Points, in no order, along strands that fork, close into loops and pass close to each other.
In the rows, 128 means zero.
Two points are linked if the straight distance between their rows is under 47.8. Some points are linked to none.
Nuga: [115 104 128 139 102 129 113 155 105 178]
bul: [151 132 141 127 117 135 107 128 153  89]
noduz: [141 165 153 120 158 136 122 124 170 116]
luk: [ 96  73 120 136 120  88 125 147  86  66]
pima: [163 171 145 152 186 111 107 139 122  88]
lav: [177  96 134 117  86 136  93 122 148  80]
linoz: [131  73 113 134  98 107  97 146 108  50]
visuk: [ 41 177 141 113 108  94 128 189 127 196]
memub: [110  71 112 136 113 102 110 150  99  62]
Maba: [ 66 110 118 144 119  65 110 194  47 132]
digus: [ 74 116 130 158 144 134 125 160 129 143]
vovap: [142 128  80 109 128 156 161  71 134 147]
tugut: [132 113 138 127 116 144 117 127 157 107]
fus: [ 87  85 144 134 127  78 150 144  80  61]
Sugo: [128 130  87 112 137 154 166  78 132 164]
mok: [119 109 137 126 121 150 137 123 151 137]
giv: [ 74 177 136 128 149 124 162 140 119 222]
tiv: [ 70  76 142 143 128  76 148 159  67  92]
gagu: [196 139 136 147 125 121  80 131 124  74]
sobi: [149 184 153 134 182 129 112 138 158 113]
Devi: [140 162 151 110 152 143 139 107 172 133]
tef: [148 100 120 130 106  94  99 138 103  38]
riz: [136  98 116 121  96 136 139 119 108 180]
Vilot: [199 140 143 132 110 134  92 121 143  91]
fod: [174 107 130 126  93 128  88 131 139  68]
bofis: [166 103  94 101  94 151 149  73 130 125]
muta: [200 150 149 123 117 138 102 111 148 105]
deze: [183 152 140 151 144 122  89 133 122  79]
medig: [ 73 144 146 150 155 135 138 160 130 193]
motig: [ 72 176 136 122 125 111 148 157 113 217]
miv: [128 114 116 117  89 122 128 137  98 188]
madop: [112  97 132 140 110 139 122 149 120 165]
Fikiz: [185 156 144 106 119 139 127  96 156 121]
fude: [132 112 129 118 118 153 148 103 150 141]
gize: [166  95 124 104  89 148 137  91 143 118]
fadop: [177 170 135  96 136 143 146  82 157 130]
fiv: [ 79 128 138 151 145 136 133 161 127 178]
kesi: [157 179 149 151 199 119 107 140 137 103]
bis: [159 163 141 141 156 118  99 135 138  82]
mono: [ 77  94 118 158 140 111 120 166  97 111]
rebo: [ 88 102 121 157 134 128 117 163 120 126]
Suru: [112 100 134 140 118 144 129 139 139 149]
mor: [176 104 132 105  83 143 112 105 149  98]
Kep: [148 119 127 135 117 102  97 135 116  49]
Reru: [ 93 156 115 121 175 149 185 101 139 200]
Dab: [152 164 131  97 147 148 157  82 164 137]
vep: [103 150  99 119 168 155 183  90 133 187]
kem: [116 146  83 116 157 155 175  78 129 173]
Daru: [ 79 160 133 132 168 143 176 123 134 217]
Reseg: [134  99 117 119 104 146 147 106 121 160]
sedi: [ 64 169 139 125 117 105 127 180 119 205]
revu: [159 120  85 101 116 153 156  67 138 129]
Lipi: [138 126 129 137 122 124 103 139 138  69]

A tip is a point with one link. Name the tips that can be reached along the links from each point below, in the order of the rows.
mor => visuk, fod
fude => tiv
digus => medig, mono

A fork is a point with three links, a tip a point with one. Leave the first point through the second and follow the links. Name the first fork or tip that comes.
Daru, giv => visuk
Kep, tef => tiv
gize, mor => fod
madop, Nuga => mok
mono, rebo => medig
fiv, digus => mono

Name the points in between on the shortest way along the links from the first point to the second, in order.
muta, kesi => Vilot > gagu > deze > bis > pima
mor, vep => gize > bofis > revu > vovap > Sugo > kem
Suru, Reseg => mok > fude
memub, Lipi => linoz > tef > Kep
